Each row is a point on a landscape with many valleys, with its height.
From any point a ball takes the steepest step (drop divided by distance) to one of its 3 nearest points. It stops when none of these is lower. Distance is the straight distance between rows; heights are no part of it.
z531: [70,89,38,98,105,95,85,102,92,92,123,124,112,54,72,115,106,122,103,142]  (h 16.7)
z909: [117,113,161,107,90,85,100,73,141,90,95,93,91,140,98,99,83,87,62,62]  (h 63.2)
z39: [89,68,107,132,97,112,95,34,77,111,128,104,134,85,112,79,105,88,129,111]  (h 35.7)
z450: [89,81,60,104,119,71,86,134,98,84,102,165,102,76,54,113,96,124,107,150]  (h 52.8)
z897: [126,83,159,104,102,90,96,98,118,93,87,83,95,127,110,79,81,85,71,73]  (h 23.0)
z43: [87,105,53,81,110,100,102,145,92,89,93,113,90,83,81,115,105,119,106,125]  (h 46.8)
z570: [140,59,141,119,114,114,68,92,71,89,96,94,106,98,125,71,68,92,100,92]  (h 16.4)
z930: [79,126,83,67,95,74,103,163,95,89,89,115,84,109,60,124,95,109,82,110]  (h 60.5)
z733: [144,87,163,91,77,102,73,92,100,92,93,67,85,104,110,97,54,88,32,69]  (h 32.3)
z539: [75,93,42,101,104,111,94,95,91,98,123,116,112,58,90,113,108,116,110,128]  (h 12.4)
z908: [90,83,70,119,106,122,105,68,91,113,114,102,120,81,116,93,118,104,130,113]  (h 6.9)
z903: [114,99,113,101,109,103,116,106,113,110,85,86,93,115,117,84,118,92,114,93]  (h 20.8)
z673: [111,53,127,128,108,114,70,54,65,93,126,104,129,87,117,73,73,92,119,104]  (h 6.7)
z501: [106,91,83,107,116,113,115,94,101,110,96,96,104,93,120,91,119,102,126,102]  (h 88.9)
z949: [106,121,116,93,99,97,123,110,121,109,84,80,88,123,109,97,119,92,104,84]  (h 35.6)
z948: [79,179,86,84,69,82,91,114,121,93,99,118,78,133,73,155,83,112,70,73]  (h 68.6)
z376: [101,80,92,123,114,118,102,70,89,111,106,101,119,91,126,85,108,97,133,107]  (h 68.9)
z55: [90,118,68,74,104,94,108,158,96,97,89,109,83,97,80,120,103,114,95,116]  (h 45.2)
z248: [112,113,142,99,96,90,120,96,127,102,87,85,87,133,107,91,109,84,93,75]  (h 43.6)
z738: [126,62,131,120,124,117,88,87,91,94,101,97,113,104,126,73,87,92,119,95]  (h 19.9)
z788: [73,150,89,71,80,73,100,142,108,89,94,112,80,128,61,140,88,107,69,92]  (h 81.1)
z711: [124,78,134,110,115,107,107,96,103,101,89,86,102,116,119,74,101,87,114,90]  (h 33.0)
z792: [79,68,104,125,82,102,102,32,76,119,134,96,140,74,101,79,114,82,119,112]  (h 49.7)
z174: [86,96,55,103,106,119,105,91,93,108,112,103,107,69,109,104,117,112,123,116]  (h 36.8)
z443: [126,58,126,123,113,117,68,76,67,89,106,102,119,93,124,70,71,93,112,98]  (h 13.6)
z980: [143,64,152,102,112,106,79,103,88,87,89,86,98,109,122,74,70,88,80,85]  (h 17.5)
z781: [100,123,94,82,99,101,123,125,109,108,83,83,86,110,104,103,123,98,108,96]  (h 43.8)
z75: [74,80,75,120,86,108,108,48,83,119,129,97,131,66,105,95,122,96,122,119]  (h 76.4)
z439: [118,76,115,116,119,115,104,89,96,104,93,97,105,106,128,74,100,97,123,100]  (h 34.0)
z920: [95,136,116,90,89,91,123,110,126,105,85,83,84,124,99,110,116,94,91,82]  (h 51.8)
z493: [101,100,74,100,112,117,116,108,102,108,89,94,100,90,117,98,119,108,123,108]  (h 91.8)
z393: [89,166,106,96,74,89,103,93,141,102,94,98,84,137,91,135,100,105,83,65]  (h 24.8)
z938: [92,52,126,129,90,101,78,32,56,105,134,103,139,78,105,74,86,79,116,109]  (h 16.2)
z336: [111,128,146,110,84,86,107,73,147,99,93,95,90,142,98,109,91,89,75,59]  (h 85.4)
z683: [118,95,139,106,108,99,114,103,118,104,84,87,94,126,115,81,107,84,99,82]  (h 31.7)
z219: [92,128,85,77,96,97,117,138,106,102,84,87,83,109,93,113,118,102,98,97]  (h 43.3)
z343: [88,93,57,85,118,84,91,150,92,90,98,142,91,79,68,112,96,124,101,140]  (h 52.1)
z645: [106,125,143,104,85,85,114,83,142,98,90,90,85,141,99,105,102,90,82,67]  (h 71.3)
z403: [89,103,72,74,107,75,103,163,93,88,89,131,84,97,64,115,95,113,92,128]  (h 49.4)
z370: [90,145,105,81,84,88,122,116,123,105,90,85,79,126,93,120,117,96,89,81]  (h 67.4)
z202: [79,161,94,77,78,83,106,124,118,96,95,98,76,126,75,137,100,107,76,80]  (h 79.5)
z61: [77,89,57,114,95,116,104,59,87,114,124,100,121,63,108,97,117,103,119,119]  (h 66.6)
z4: [114,65,115,130,116,117,89,64,80,103,107,104,119,96,126,74,96,94,127,99]  (h 26.3)
z90: [93,115,64,78,110,108,109,140,97,103,94,97,87,90,97,111,113,110,106,114]  (h 47.1)
z538: [84,99,45,90,114,106,96,127,94,98,106,115,100,69,92,113,109,119,111,129]  (h 47.2)
z508: [153,77,155,89,85,111,66,104,76,94,84,69,91,93,123,82,57,95,52,77]  (h 18.7)
z692: [64,93,41,101,91,104,91,82,90,102,131,110,122,43,80,112,111,109,99,133]  (h 20.1)
z989: [88,134,81,68,94,91,113,147,102,97,86,95,82,112,81,124,105,104,85,99]  (h 26.1)

For each start below, name the point where the ball stops.
z39 -> z673
z336 -> z903
z370 -> z903
z645 -> z903
z493 -> z908
z788 -> z989

Call two points neighbours if one is among the 3 nearest of the other. Go from one point of each pair to the other, from neighbour to neighbour, staying as low as possible. Name the highest point that can't be avoided.
z393, z673 -> z370
z903, z539 -> z538
z903, z989 -> z781
z908, z539 -> z174
z673, z903 -> z683
